Each row is a point on a landscape with many valleys, with its height.
A ball rolls from a point to the lowest of its 2 nearest points, and stops where none of them is lower. Distance is the straight distance between rows; heights are no part of it.
Buv: [ -9  58 -19 -27  37  -7  -5 -25 -20  10  31 -11  15 -10   7 -19  25   7
   5  19 -16  27   5   3  -5 -30 -11  30  -7  24  19  26 -11  -6   1 -12
 -13 -27  16  34   1  -6 -19  -1 -11 -28  14  46 -10   6 -32 -17]  height 60.4
garar: [ 47 -10  15  15   2 -10 -17   5  37  27  15  -3 -17  -9   5   6  -6  -4
 -25  -4  -8 -28 -27 -36   6  17  13  42 -15   3   8  22 -17   8   8  12
   3 -15   3  20 -29  19   3  -4 -12  -3   3 -13   7  -3  21   7]  height 68.3
tesun: [ 30  24  -8  39  -2  12   3  -3  21 -20 -22   8   9  -9  -8   8  12  -6
 -38  19  44  17   9 -14 -11 -26 -15  16 -13 -31  -9  15 -10   3  -5 -22
  -1  10 -23  -3 -22 -14  29  28 -10   2  10 -21 -12 -13 -14   4]  height 41.7
Bom: [ 34   1  33  55 -12   7  24  18  49 -24 -16   5   3   2 -21  10 -29  12
   3  -2   7 -13   3 -24 -17   9   1  10  30   9 -27 -17  -8 -12  14 -10
  16   9 -14   9  -9  -1  -9  36 -18  44  11 -13 -23  -7 -28 -17]  height 35.9
vif: [-13  24  13   6 -14  11  20 -16  20  -2 -20   4  14  20   2  14  -9  28
  -8  20   7   7   7 -15  24 -18 -23  21  -6  16  -8  23 -35 -10 -33   1
 -14  -9  10  11  -9 -10 -19   0  15   4  25  27 -12   2 -20  32]  height 84.1
mipev: [ 17  33 -17 -13  36   9 -18 -35 -18  25 -29 -19  33 -16  15 -11  31   5
  23  14   6  20  11  -9 -11   1 -15  11   1   0   4  19   4   4 -28 -28
 -10   2 -23  43 -31   8   2 -15   2 -35   9  20   9 -38   3   0]  height 33.9
Desa: [ 22  -7 -14  24  -3  -5  10  21 -27  19  -7 -13   2  -1   0   3 -41  -9
  20 -22  22  13  26  33  28   3   3 -48  26  19  -8 -10  28  -2  14   1
 -20   6   8 -12  -4  25  -8 -16  -1  -9   6 -33   5   6  -6  20]  height 51.7
tebu: [  4  -9   7  23 -11  16  38 -18 -43 -17 -13   3  16   7 -11   8 -17 -21
 -18  11  22  10  22   8  -7 -11   3 -19  23  24 -22  -8  12 -43  15 -13
 -25   7 -14  25  -4  33  10   8 -15   1  12 -14 -30 -10  -8 -21]  height 22.4
bulu: [ 25 -10   9 -20   1 -13  -6 -20 -30  11   3 -16  18  -4  11  -2  17 -20
  16 -10  -4   4 -10  11   3  26  -2 -21 -11  23  -2  -2  -7 -17 -13 -14
  -1  -6  -4  13  -5  21   4 -26  32 -48 -22 -13  16 -18  33  12]  height 22.6
boru: [-22 -42   4 -19  -4  -3   5  14   5  -2  14   3 -17   3 -21  10 -17   5
  -2 -32 -19 -44 -19  -3  18  32  19 -21  19  29 -10 -20 -18 -12  10   1
  -8  35  21 -15  14 -12   5   8  -1  23  -2   2  13  -1  38  -2]  height 54.6
limiz: [ 13  11 -20  23   0  15   1  18 -25 -16  39  -3 -25 -40  -7   9  17 -34
   1  -8   9  -7  11   0  -9  -9  -1  -4  -8 -11   0 -21 -13   0  15   5
  27  13 -10 -22  21  -1   8  13  -6  25   0 -39  -2   7 -29   3]  height 59.0
punol: [ -2  -9  20 -24 -11 -36 -11 -12 -24 -11  15  17  18  -4  -2  -7   2   6
  38  -4  -4  18  14  30  19  13 -15 -34  26   7  -3  -2 -11  26  10  28
 -26   0 -12 -17   4  -5  -7 -15  19  -9  -1  23   7   9  14  13]  height 38.3
bufi: [-31  56 -10 -38  34 -21 -15  -6  -1 -23  10   5  -9   9  -2 -29  11  13
  15   4 -25  24   4  19 -10 -24  -2  15  -5  -3  21   6   7   5  -6 -12
   9 -16  33  -1  14 -17 -19  -8   7  -9  -2  26   5  15 -20 -24]  height 58.1
Dufak: [ 12   6  -5 -18 -10 -34 -29 -28   5  31  12  37  22   0  22  -6  42 -29
  -9  15 -11   1 -17   3  24  19  20  -5 -30  12   8  -3 -37  16  40   7
   6   9 -24 -10  10 -16  25   0  27 -15 -18   2  -6  -3  60 -27]  height 39.0
Zuga: [ -5  16 -23  34  -9   0  17 -27   0 -34   3   4   6 -20 -10  21 -11  -8
 -31   5  30   0   9  -2  19  -7  -1   6  18 -11 -27  -6   9   5  52 -39
   4  18 -27  10   8   3  14   2 -28   7  -5 -20 -21  -4  24 -17]  height 40.1
tipeb: [ 14  -6  18  -5  -6 -11 -11 -15  22  33   7  17   3 -26   5  13  25 -32
 -14  12   2  -3 -11 -27   2  16 -14  18 -20  11 -10  31 -50 -19  23  22
   3 -11 -12 -13  -7  -2  31   7   8 -27  15  -3  -7  -7   1 -19]  height 54.3
lebi: [  2  32  25  -3  10  18   8 -16  -1 -33  -8 -25  24 -19 -26  -1  -5 -12
 -41  25   2  29 -21  16  -9 -25 -32  24  -7  -2  -6   8   0 -27  -3  -3
  12   5  24   8  -2   3  -2  -7   6 -21   1  -1  -9  -7  22 -29]  height 26.6
Gunem: [-41 -22 -25   0  18   8 -20  48   2  16   7  10 -45  19  19 -16  36   3
  -4 -17 -17 -30   5   2 -19   4  13   9 -21   4  19   6   8   0  -5   5
  12 -19  14 -60  29 -24   8   7  -3  18   0   0  23  37 -37  13]  height 76.4
pepez: [-22   5   4 -22   4 -20  -1 -17  10 -10 -11 -13  23  18  -9  -6 -25  26
  28   5   4  -2  -2  11  23  -8   0  -5  23  -8   3   5  -7  13  -9 -19
 -26   1  -9  18 -16   1 -17 -19 -21 -26  27  22  -9  -3 -12  19]  height 29.1
gemu: [ 53   9 -13   9  19  20 -13  14   2  12  -7 -25  16   1   8 -27 -39   6
 -13 -12  -7  -2   6  18  -9   1  11 -11  -5   4   3   3  23  -1 -22   6
   8   8   1  27 -18  32 -30 -12  -5  -6  -3  -5  25 -29  24  17]  height 37.4
migis: [ 15 -27  22  14 -28  22  22  18  19   0  18  -2 -43  14 -16  -5 -34  -4
  -2 -15 -28 -33 -19 -19 -20  16  19   1   2 -20   7 -10  11 -11 -15  10
  36   2  29  -1  -5  -1 -11  17  -4  15   6 -21   4   0 -12  -6]  height 41.0
vugok: [ 53   2  -5  62  -5   0  -6   4   4   7 -26   5 -18 -23 -14  29   3 -26
  -9 -11  21  -4  14 -20 -10 -13  -8  -2   9 -17  -5  -2  -7  -6   1 -28
   1  12 -17   7 -15  16  21  12  -4  -1  -8 -10   0  -4 -37  11]  height 47.5
Vibi: [ 27  13 -17   6  -6  26 -15  -2 -25   9  22  -9 -21 -19   7  -8  10   5
   6 -10  10   1  -2  24 -17 -17   2   4  -1 -12  14   8 -10  -8 -11   3
   6 -13 -18  -1  19  -6 -28   3  -8  18   5 -16  -3 -17  -9  13]  height 62.1
medad: [ 20  41 -16  25   5  13 -13  15   5  22 -12 -12 -23 -33   6  -7   4  -8
   0   6  -9  19  -5   6 -47 -24  -7  17 -19 -38  13   8  11  15 -32  -1
   7 -16  -1  14 -12  11 -13  22 -11   0   2  -6   4 -24  -8  25]  height 65.0
givos: [-40 -15 -39  -1 -26  27  21  23  -9  17  30  -2 -18  24   3   1  13 -23
 -26   0 -13 -38 -31 -35 -11  26  19   7 -42   4  -6 -19   9   0  37   0
  21   2  33  -5  11 -16  24  22  11   7 -31 -26  14  34 -15 -24]  height 50.2
zeled: [ 31 -12  12  -2  -3  41  13  -3  15 -40   6 -34  14 -11 -22   7 -22 -16
 -36  17  17   4 -16   5 -15 -24 -12  18  -5 -11 -13 -12   4 -33  -6 -12
  27   7  13  29   7  -5  18  18 -16  -5   7 -35 -27  -9  27 -28]  height 18.3
kuzi: [ -2  22 -16 -14  14 -26 -11 -17   5  -1  32   8  21   4   5  13  10 -16
 -20  18   7   5  -6   7  21   9   6  13 -11  -5   0  -8  -6   5   6  -8
   2  22 -13  -5  12  -1   9 -26  13  -2 -18  -9  -2 -13  62 -19]  height 32.0
gibu: [ -8 -10   3  24 -14  19  37   2 -29 -19   5 -12   2  -5  -4  35 -11 -32
 -28 -17  15  -8  -3  -6   7  13  27   7   3  25 -22 -15  27 -32  18 -21
 -13  15   6  29   5  31  18   4 -11  10 -21  -6 -28  12  15 -21]  height 27.6
tigep: [-10 -15   0   0  -1  -7   5 -21  -7  10  -8  11  14  -9   0  19  25   4
  22   9  -6  -8   4 -26  24 -20 -28  11  19  25 -19  -1 -34  -1 -41  -7
 -10  -4 -14   7  -9 -18  -2  -7  -7  -9  21   7 -22  -3 -23  20]  height 82.2
dise: [-24   9 -11  -9  10  18   8  -2 -17  -7   2 -10 -15   4   5   4   5  17
   6  34 -22  13  20  16 -28 -44  10  -6   7 -14  10  35  29   6   3   1
 -25 -27   7   7  25 -14 -47   7   3  -4  -3  31  15  27 -57   4]  height 53.8
zaler: [ 15 -44  24  -8  -6 -16 -20  -2  -6   7  18   2   6  -7 -20 -18  -6   6
   3 -24 -16 -24 -29   3   8  24  16 -17  15  11  -3 -26 -18 -28  23  -1
  22  17  -8   6  -9   5  19  -4   5  -3   6  -9   8 -33  51   4]  height 57.7
gopi: [-15 -11  -3   8   3  -7 -17  33  16  -6 -19  12 -25   8 -10  -2 -10  19
  -6 -18  28  -5  19  17   9  19   9 -21  -2 -20   2 -19  27  18 -13  -7
  13  11   3 -40  -1   0  13   7 -17  18   7  17   9  23 -34  13]  height 70.7
rufak: [ 22 -22 -19  17  -5  -4   3  18 -27   8  29  14 -21 -14  -5  12 -17 -17
   9 -27   7  14  12  21  13  -4 -18 -34  13  -3 -19 -35   8   5  10  13
  12  35  -8 -17  16  14 -19   5  -8  13  -7 -24   8  13  -2   3]  height 55.3
buf: [-22   0   6 -11  15 -18 -18   9  -5  15 -10  -6  -4  17 -11  17 -25   8
   6   6  -7  -2  10 -10  36  24  10  -9  -8   9  -8 -18  30  23 -22  22
  -4  -4  17 -12  -2  26 -16 -10  36  -5 -29   0  30  26  13  22]  height 47.6
dorot: [-10 -18  12 -15   2 -16   6 -21  -3 -21   7  14  21  -9 -14   1 -35   4
  17   1 -12  30   0   5  15   5 -22 -38  35  14 -22  -5   8   7  31  21
 -13  20  -3  -2   2 -14 -14   2  -1  16  20  -9  -5   1   9   8]  height 42.6
Nisa: [  2  24 -19 -19   4  -9  15  11 -36  -8  31 -10  20  35  11 -17   3 -16
  -8 -10  19  26  35  41  14  -9   8 -18 -14  17   6 -11  18   9   7  -2
  -4  19  -7   3  27  10  -7 -17   2  -3 -23  10   9   9   7 -25]  height 16.5
Vekiv: [-24 -12  27 -24  12 -16  -3  28  -3  -1   0   1  -4   2 -12   3 -13   9
   8 -11 -24 -14 -10  11  20  20   5 -12   5  23  -6 -15 -15   7 -30  27
  -7   2  23 -20 -17   4   1 -13  22   2  -2  -9  14   5  34  25]  height 51.1
porag: [-21 -20   2   8   9  16 -17  -2  -8 -27  -7  -2  -5 -24 -19  -1   4   3
  -6 -25  20  -1 -13   6  11  -3 -30 -22  10 -35 -16 -35  -7 -15  16  -4
  26  26  -5 -28  19   4  26  12 -12  28  -8 -35  -9 -14  18  -6]  height 21.4
Buri: [ -6 -23  16  24 -22  11  32  15 -41 -28 -10  -5  -1 -18  -1  20 -18 -15
  30 -16   3  -2  23  13   4 -10  21 -30  34  32  -1  17  19 -32  28   4
 -30   1 -19  16  -2  26 -12  -6   1  -6   7  18 -18  -1 -14 -21]  height 26.8
gak: [-37  -1 -13 -31   1  -1  -3  27  -3 -20 -29   7  -1   8  -8   3  -4  28
  22  13 -12  14  29  36  -4 -10   5 -28  29  -3  -9   5  23  32 -55   0
 -33   8  18 -16  -2  -5 -26 -23  -2  -3  -7  21  21  19 -31  17]  height 47.2
fovim: [ 16 -42   7  24  -7  28   9  16   3  -6  37 -19 -25   2 -10  15  25 -16
   8 -23  -8 -33 -19 -13 -13   5   7   5 -19  -5   8  -6   0 -46  19  -2
  30   0  -9   0  23 -16   1  22 -22  13 -17  -9  -6  16  -3 -29]  height 60.6
dag: [ 20  24 -26  -1  26 -12 -14 -24 -21   7  -3  10  14   1  14  -2   6  -9
 -20   8  16  -2  22  -2  -5 -21  -4   5   8  -5   1  15  15   8  -2 -27
 -10   7 -17  19  -4  14   3 -21  -7 -24 -10  28  18 -11  -9  -2]  height 30.9
pasa: [ 21 -39  41 -10  14 -17 -28 -10   5  22  -9  13  11 -19  -4 -16   1   4
  28 -24 -12   0 -17  -6   8  53  -9 -25 -13  15   4 -17 -18  -1  25  26
  24   7 -11 -21 -21  12  28 -10  28 -15  10  -8  13  -9  37  14]  height 60.5
Nofip: [-21  10  -6   4 -21 -20   2   4 -12  -3 -18   6 -15   0 -11  27 -24  18
  37   8  12  -6  20   2  17   4  18  -8  26   1   7   9   5  17   2  14
 -44 -33  -2   4   1   6 -21 -10  -8  -2  -1  15   6   7  -3  23]  height 33.5
dun: [ 10 -10  10   1  -9 -28  -6 -18  11  22   8  29 -14 -32   6   4   7 -43
 -15   2 -25  -4 -21 -30  -5  15   5 -17  -2  12 -15  -2 -19 -10  55  23
  30   5   5  -5   4 -17  35  18   3  -3  14 -14 -26   5  21 -12]  height 50.4
fif: [-56  -1  -2 -33 -19 -38  -4  32 -10  -2 -17  23   6  22  17  -6  38  23
  42   7 -19  19  22  31  17 -10  -9  -4  31   6  13   1   5  33 -39  -3
 -20 -19  -7 -26   4 -18  -1 -22  13  -4   1  33  12  14  -8   9]  height 44.2
Zal: [ 34  10  10  13  -5   4 -20 -49  30   7 -13 -13  18 -10   2 -12   0   3
  21  15  13  18  13 -45 -23  21  -1  22 -23 -20   4  15 -18   2  19   7
  -1 -29  -7  19 -19  -9  17   2  14 -14   4 -12  -7 -18  21  -4]  height 50.3
zodo: [ 38  -9  -9  25  -2  15  13  13  11  20  14 -16 -22  14   9  18   2  -4
 -25  -2 -13 -43 -26 -39  -1  31  18  32 -32   6  11  -4  -2 -14  17   2
  30  -3  11  11  -5  -8   6  17 -21   4  -7   3   8  20  -2 -19]  height 64.2
Peno: [ -8  10  -4 -20  27  -3 -18  -9 -23  20  -9  -8  29  -8  11 -26  44  10
   6  -9   3  10 -11   7  -1  -4  -2  -2  -8  14   8  -4 -23 -15 -49 -18
   4  -5  -3   4  -6  12  12 -29   3 -31  -2  12   1 -31  32   5]  height 28.0
nikil: [ 17 -15   6 -33  -2   5   3 -31   0   9  22 -17  -8   1  -5   1   9 -26
   8   5 -20   3 -23  -9   0   2   2   8 -14  -1  10  12  -9 -31 -27   3
   0  -4  10  14  -4  12  -6  -6   4 -25 -14  12  -4 -19   8  -4]  height 28.9
Famo: [ -5  15 -25 -18   5 -12   2 -31 -36 -19   1   1  35  27   5  -5 -15   1
   8 -13  17  19  19  44  15 -14  11 -15  17  10   1   5  12   8  15 -21
 -27  14 -20   7   4   9   1 -23 -25 -16  12  16   9   3  -6   0]  height 23.6
Kaze: [ 62  -2  22  15  10  23  -7  -1  39 -13 -12 -13  13  21   7  -4  -9   3
   3   1 -13  -7  -4 -20 -37  12   3  13  26 -11   3  15  -5  -4 -42   0
   2 -16 -30  18 -23  25 -17  10 -11  -1   6  -5   1 -43  -6   3]  height 24.9
Nor: [-32  13  23   8   0  18  29  -3  -7 -22 -13 -15  22 -10  -1  14 -10  20
   0   3  10   0  20  -3   6   9   3  23   4  30 -19  15  -7 -27 -18   2
 -27  -6  18   8  -3   5 -19 -15  21  15  16   3 -33  10   6  14]  height 85.7
ref: [ -8  20   6  -3  -2 -34 -10 -14  13  42 -16  30  14  -3  24 -16  36  -5
   0  22  -1   0   3 -23   1  -4  -9  19 -11   8  -7  31 -37  10  21  26
 -13 -32  -2  -5 -16 -10  23  -3  13 -22  22  -4  -5  -3 -25   7]  height 57.4
berel: [-21 -20   6   9 -13  -6 -18 -10 -10   6   5  15   2 -14  -4 -20   0  24
 -16 -16   7 -16 -16  -3  -5  11   8  -9 -12 -36  12 -22  -8  14  44   5
  33   3 -12 -26   5 -22  20  19  -4  13 -15 -35   0  -9  18 -13]  height 27.9
deba: [ -9 -25 -15 -13 -15  25  15  39 -29   9   7 -10 -33 -16   9  13  39  13
  10   2 -32  -4  -4  28   7 -30  20   3  15  14   7  20  -2 -16 -40 -20
 -25 -21  12  -4  12 -11 -29 -20  -4  -5  -8  18   4  22 -20   6]  height 78.9
Poso: [-51  19  -9 -32  13  14   8  12  -5 -19  19  -8 -29  18  16 -12 -19  10
  -6  14 -16  21   5  29  -5 -32  10  10  -3   0  17  16  44  10 -13  -3
 -14 -23  22  -2  26   8 -28   1  20  -5 -16  41   0  27 -25 -18]  height 56.1
suta: [ 40  -3   7  30  -3  16   8   0  38  -1 -13  -6 -19   5   9  10   7  -3
   1  17 -10 -12   7 -29 -20  -8  -7  42  23   5  -3  24 -24  -1 -43   6
 -18 -34  -5  19  -2  17 -23  22 -15  15   9   8  -2  -4 -38  25]  height 16.3
tagut: [ 43  12   1  33  13 -10   4 -10 -25  27 -42  -7   4 -13   3  25  20 -12
  -6  -4  17  -8  28 -27   9  23  -5  -3   5  19  -4   7  13   2   9 -30
 -19   5  -5  39 -20  36  -1  -2  11  -7  -5  -4   0   6 -14  23]  height 51.9
rusus: [-16 -27 -17 -16 -10  34   0 -12 -17   4  32  -6 -23  -9  -6  12  45 -22
 -11  13   4 -25 -34 -15  -5 -11   8  31 -34  -6   6   1  -4 -34   2 -17
   9 -13  -2 -18  33 -14  -6  12   0   5 -12   7 -25  16 -12 -17]  height 57.8
fimeg: [ 32   4  20  33  21  -2 -21 -20  36 -11 -30 -16  20 -14  -8  20  -8  -4
  18  21  14  -3  15 -35 -16   5 -17  11  18 -16  -8   4 -21  -6  -1   2
  -2   1   6  31 -28  16  12 -15  19 -10  -5 -22  -6 -12  14  27]  height 45.6
Vame: [-13  48   4 -18  31  -8  -3 -15  34  27 -29 -12  25  25  12 -17  -4  37
   0  50  -9   0   1 -33  -8 -26  -8  17   0 -21   1  11  -2  23 -16   9
 -21 -23  21  15 -31  -3  18   7  -6 -15  22  13   4 -21 -16  50]  height 71.7
nalog: [-27 -10 -12   1   0 -22 -19  24   5  10  12  23 -43  16  19 -33  13  -9
   1  -5   5  21   6  30  -2 -24 -27   0   4 -17  17   8  18  20 -14   5
   9  -6   7 -35  14  -4  -2   2  11  -3  -9  25  14   1 -37  -8]  height 73.6
gegu: [ -7  28  -6 -24  16  -4  -9  14  -5  -6 -15  -2   0  -6  -9 -21   2  37
  12  20 -12  28  38  27 -15 -46 -15  -5  29 -15   8  34  26  34 -28   5
 -21  -9   8  -4   2 -14 -30 -10 -16  -3   7  28  16  18 -55  20]  height 50.7
fafug: [ 23   8  48   7 -10  25   8 -14  38  13 -31 -26  21  -5  -3 -12   3  -1
  -3  14  -1  17 -22 -19 -25   4 -37  12 -25   4   7   7 -28 -22 -16  17
  12   0   7   7 -14 -32   8   5  13  -5  19   0 -18 -18  -7 -13]  height 44.8
vul: [  7 -13  18  -9 -19  19   4  -2   7 -27  19 -11  13  10 -36   7 -18  10
 -23 -21  21  10   0   5   0 -11  -3 -12  11   8  -8 -20  -3 -24   8 -13
  28  11  -3  20  12   7  28  -6 -28  22  29 -23 -31 -18  28  -7]  height 7.6
pire: [-15 -30  -1 -17 -14  14  18  -4 -16  17  -6 -14 -15  -3  10   6  33  19
  -7   1 -14 -29  -8  -4   9  -6  -5  35  12   8  -6  -4 -16 -16 -47 -14
  -6 -18   9 -14  -3 -13  -2  -3 -22  11  15   4  -5   3 -29  13]  height 80.5
tir: [-52 -11 -23  -4 -21 -11   9  23 -40 -25  28  32 -25  11   4   8 -19 -30
  23 -24  -3  24 -13  27  15   5  18 -28  11  17  -3 -22  23  33  -2  -8
   0  12 -15 -14  29   7 -17  23   9  17 -55 -16   0  15  31 -21]  height 45.9
vez: [ -7  -8  -4 -29 -18 -26 -24 -17   0  38  15  34  11 -16  15 -20  12 -20
  -8  10  -4  -5 -17 -30 -10  27  32 -15 -27  -5  -4   1 -19  13  61  35
  28 -17  -1  -2   1 -15   7   7  22 -13 -20 -16  -7   9  32 -28]  height 45.0
ruz: [  8 -11   4  14  10  -7  11  23  12  22 -19   1 -17   3   5  16  10  19
 -19 -16   6 -31   2 -18  -1  32   5  12 -24  -9  11 -11   4   8   3  13
  13  13   7 -29  -5   2  -1  13 -23   8 -17  14  25  23 -13   6]  height 68.1
nivez: [-22 -35  13  -5 -23 -17   5  -3 -17  -1 -11  16 -23  -3  -9  16  -4   6
  17  -9  -4  -6   7   6  -7  -7  11 -16  23   2   1  18   4 -22  18   3
 -32 -12 -13  -8   6  -4  -3  -2   3   8  10  27  -6  13 -30  -7]  height 30.6
deku: [ 59  -2   2   7  32  36  -8 -12  20  -7 -23 -41  36  11  12 -28 -23 -16
   9  -3  12  30   3  11 -37   5  -6   4   4  -6   6  17  -1 -12 -32 -11
 -10   0 -18  40 -17  29 -14  -4 -20 -24  16 -11   9 -51   6   2]  height 31.2
puni: [-22  -8  -9  10   7 -31  -9  31  12  -6  -2  24 -10  38  12 -15  -8  -7
  11 -14  19  20  20  33  20   5 -12  -5  16 -19  10 -18  38  20  -7   6
  35  15 -13 -24  27  19   8   3   6  20 -14  19   9  16 -16 -17]  height 72.3
koz: [ -6  46 -12 -43  42 -19  -6 -34 -11   6  24 -17  48  -2  16 -18  33  -3
  27   8 -19  35  -4   3  -4  -4 -34  17 -21  16  28  11 -34  13 -10  -2
  -2   9  -4  22  -1 -19   5 -15  -7 -36  -3  33   8   4  16  -3]  height 63.2
Moke: [  2 -25  22   0 -27  17  -2  39  -2 -15  17  -2  -3  -1 -14   9 -37  39
   3 -19 -15 -21   7  20  -1  -6  31   2  26  17   2  -1 -10  10  10  20
  -6  -3  17   2   4 -13 -23 -15  -7  27  18  -5  -7 -10  19   3]  height 29.0
niv: [ 19  29 -18 -29  13  10   7 -37  -1  -8  17 -19  29  14  14  -8  13  10
   3  13  -3  26 -13  18   3 -21 -31  17 -20   2  15   2 -14   6 -14  -8
   0  15 -18   4   4 -26  -5  -9 -36 -22   3  11   1 -14  12  23]  height 66.2
Fupeb: [  1 -34   5 -14   1  -5 -29  13  18  19  -4   9   5   8 -10 -34  18  31
  21 -37   4  -5 -17  18   1  22 -16 -29 -29 -16   3 -12  -6   4   4  14
   7  14   1 -36 -17   2  37 -19  13  -5   2   8  29  -5  23  -2]  height 63.3
divuv: [ 52  18   5  18  12  -8  -2   8 -19  19 -39 -16  11   5  -1  16 -19   0
  22   2  23   8  39   2  11   3  10 -30  12  23   6 -13  10   8  -8  11
 -39 -14   2  23 -22  30 -23 -14   7 -14  -1 -11  14  -4 -19  40]  height 48.2
zamo: [ 30  37  18 -14  16  12  11 -16  22   9 -16 -24  17 -11  11  -9  -6 -11
 -35  23 -12  33 -29 -15 -17 -14 -21  27 -46 -15  14  27  -6   0 -13  18
  10  16  11  18 -24  -8   6   2  27 -21   3   5   8 -15  15 -22]  height 36.2
Balob: [-36  23 -23 -13 -15 -28   8 -11  -7  -3  15  32  11  10   8  -7  22   3
 -12   3   4 -16   4   4   5  12  19   7  -8 -10   3 -19   2  18  18   7
 -17   2  -9 -22  15 -25   7  -9  12  20 -15  17 -16   5  16  -9]  height 38.6
noz: [ -9 -22  22   6   4  -6  24  -6 -18 -16 -31  14   8  -8 -10  30 -20   0
  15 -11  -4   7   5   3  24  10 -23 -47  41  26 -23 -24  29   2  20   4
 -30  46 -12  -6 -19  24   6   2 -20  17  17   5  -3   2  27  14]  height 46.6
naz: [ 29 -45  19  -5 -29   6  12  -6  16  -1   9  -6  -8   0 -18 -12  -9 -12
  21 -10 -18   0 -32   2 -12   6 -14 -22   2  -3  -7  -1  -1 -34 -23  13
   5   7   6  -1   3  -3  -7  10  -6   4  17  -3   1 -14  -5  -7]  height 35.1
kuni: [  6   5  -5  37 -13  -7  -4 -16  17 -16 -15  13   5 -14 -13   5  -1  11
 -34   3  19 -16   3 -24  -9   0   3  17  -1 -37   2   2 -12  13  57 -12
  27   7 -10   2 -16 -18  29   9   3   4  -2 -36 -16  -3   0  -7]  height 34.6
duz: [ 16  -1   6  -1 -17  23  13 -10  18 -18  17 -11   8   0 -20  10 -47  22
 -28  -4   1 -17  12   0  -5  -3  27   9  -2   8  -7 -24   4   2  -5   3
  28  21  -6  13 -10   0  -7  -7 -10  30  21 -14   1  -9   9  -6]  height 19.2
momu: [  5   6  22  36 -11   2   7   0  23 -19 -33  11  14  10 -22  19 -37  46
  -9  -4   7 -14  16  -7  -7   8   2  -7   6  -1  -4  -4  -8  10  11   5
   0  16 -11  -5 -16   5 -12   2  -3  23  16  -6  -6 -15 -16  23]  height 29.3
fudaz: [ 43  -8  23  35   7  -4   1  -8  36 -26 -16 -20  21   7  -9  15 -33  -5
   6  -2  18  -8   3 -37  -3  15  -2   9  19  -2 -17  -7 -10  -9  16 -11
  18   1  -1  40 -27   9  20  15  -1  22  20 -15 -14 -30   9 -22]  height 40.9
Bepub: [-37 -16 -21 -16  -7  26   5 -12   4  14  20  -3 -14   9  14  -2  21 -18
 -32  23  -5 -22 -48 -10  -6   0  18  23 -50 -24   0  14   9 -15  19  10
  12 -22  21  -3  -1 -11  -9   7  29  11 -13   1  13  23 -20 -22]  height 54.5
soni: [-49 -21 -27 -11   4 -18  16  42   9   9   7  18 -30  30  34 -10  43  -1
   9  14   3  -4   6   5  16  -7   2  15   3  -5  18  11  15  27 -14   8
   3 -20  -6 -45  23 -30  -8  13   9  18   9  12   8  28 -43  -2]  height 75.0
Duk: [-17 -14  -5 -28  -2 -26 -25  26 -23  11  11  11  -4   4  10 -30  39   8
  32 -12  -5  22   8  51  18  -6  10 -33  26   7   7   7 -10  16 -26   0
 -18 -16   2 -17  11 -13  -4 -26  10 -12 -26  29  17   2  14   5]  height 41.6
tupos: [ 24   7  -9  20  21   6 -20  12   2  11  -3 -18  22   1  11  18 -34   3
 -20   3   6   2  21   6  37   6   6 -10 -18  13 -12 -14  29  14 -26  -2
   1  20  -7  16  -7  42 -13 -17  22 -16 -11 -12  21   4  18  16]  height 42.9
Pur: [-29  -3 -11   7 -21  34  28  30  11  -5   0 -11 -45   5 -11   2 -24   1
 -17   3 -22 -47 -23 -31 -17  19  30  16 -23   1   4 -13  27   4  17 -21
  24   3  38 -13  14  -5  -4  20 -12  13 -17 -15  -6  29 -23   2]  height 45.8
sutul: [-50  22 -21 -12 -20 -25   9   8 -15 -12  30  32 -11  19  18  -6  -6   4
  17   0   0  24  16  22  11  -5  31   4  -1  15  30 -10  20  32  14  10
  -9  -8 -27 -16  37 -12 -13   1  18  23 -31  14 -13  14  21 -29]  height 42.8
fafo: [-45  -1   5 -17  -5   7   6  -3  -4 -15  -3  10 -28  14  -6 -16 -21 -15
 -19   1  11  -5 -31   5  10  -9  -6  -5 -15 -24  11  -1  12  -4  21 -20
  25   0  33 -14  20  -6   1  10 -11   2   1  -6  -8  16   3 -17]  height 9.7
zudug: [-41   0 -12 -10   9   8   5  23   0 -36   7  -5 -21   6  -4  10 -17 -29
   1 -17  14   7 -14  17  24  -2 -12 -22   6 -19 -21 -27  13   7 -12 -28
  31  24   5 -30  32  10   7  17 -20  18  -5 -23 -11  20   7  -4]  height 15.7
non: [-24 -43  -6  -5  -3  17  -1  42   0   2   1   3 -40  -2  -4  -2  29  17
  15 -19 -32 -36 -26   2  -8  -5   9  -6  -3   9  10  13  -6 -18 -17   5
 -13 -15  30 -26  24 -16 -17   1 -13   6 -21   8  26  28 -22  10]  height 77.7
Gis: [ -1  14  10 -14 -10   3 -12 -23  36  39 -20   6   8  -7   7 -19  20   9
  11  23  -4  -2   8 -52 -43   2 -13  32  -4 -22  -9  29 -29  -3   7  31
 -21 -49  17   5 -14 -13   5  10  15 -13  24 -18 -15 -22 -17   9]  height 54.7
Pona: [-22  19 -12  17 -11 -14  12 -24  15 -10  -4  24  -3  -5   7  35  -8  -5
  -9   0  13 -20   5 -23  20  30  11   0   2  -8 -22 -16  18  14  43  -5
 -22  13  -3  11   2 -13  23  10   7  23  -1  -2 -18  23  30 -12]  height 44.1
vil: [  6  36   0  -8  24   3  -8  -7  17  13 -21 -10  -1  -2  10 -22  -3  28
  -8   9   0   4 -11  -6 -33 -12   0  -3 -31 -36   9   5  13  13 -24  13
   4  -7  17   3 -27 -22  11   8  -1   7  18   1  24 -28   5  29]  height 68.2
Devi: [  0  31 -15  18  -7 -14  -5  13 -13 -12  44  25  18   0   7  -2  -5 -29
 -17  -1  18  27  20  27  17 -18 -14   3  -6  -4   6 -10  15  25  19  -7
  15  17 -26  -5  20   5  19  -5  13  -9 -18  -4   4   2  15 -23]  height 24.2

For each start below, name the point where the ball stops.
vil | divuv
Buv | punol
Fupeb | suta
pasa | suta
tagut | fafo
Gis | vul
fovim | bulu
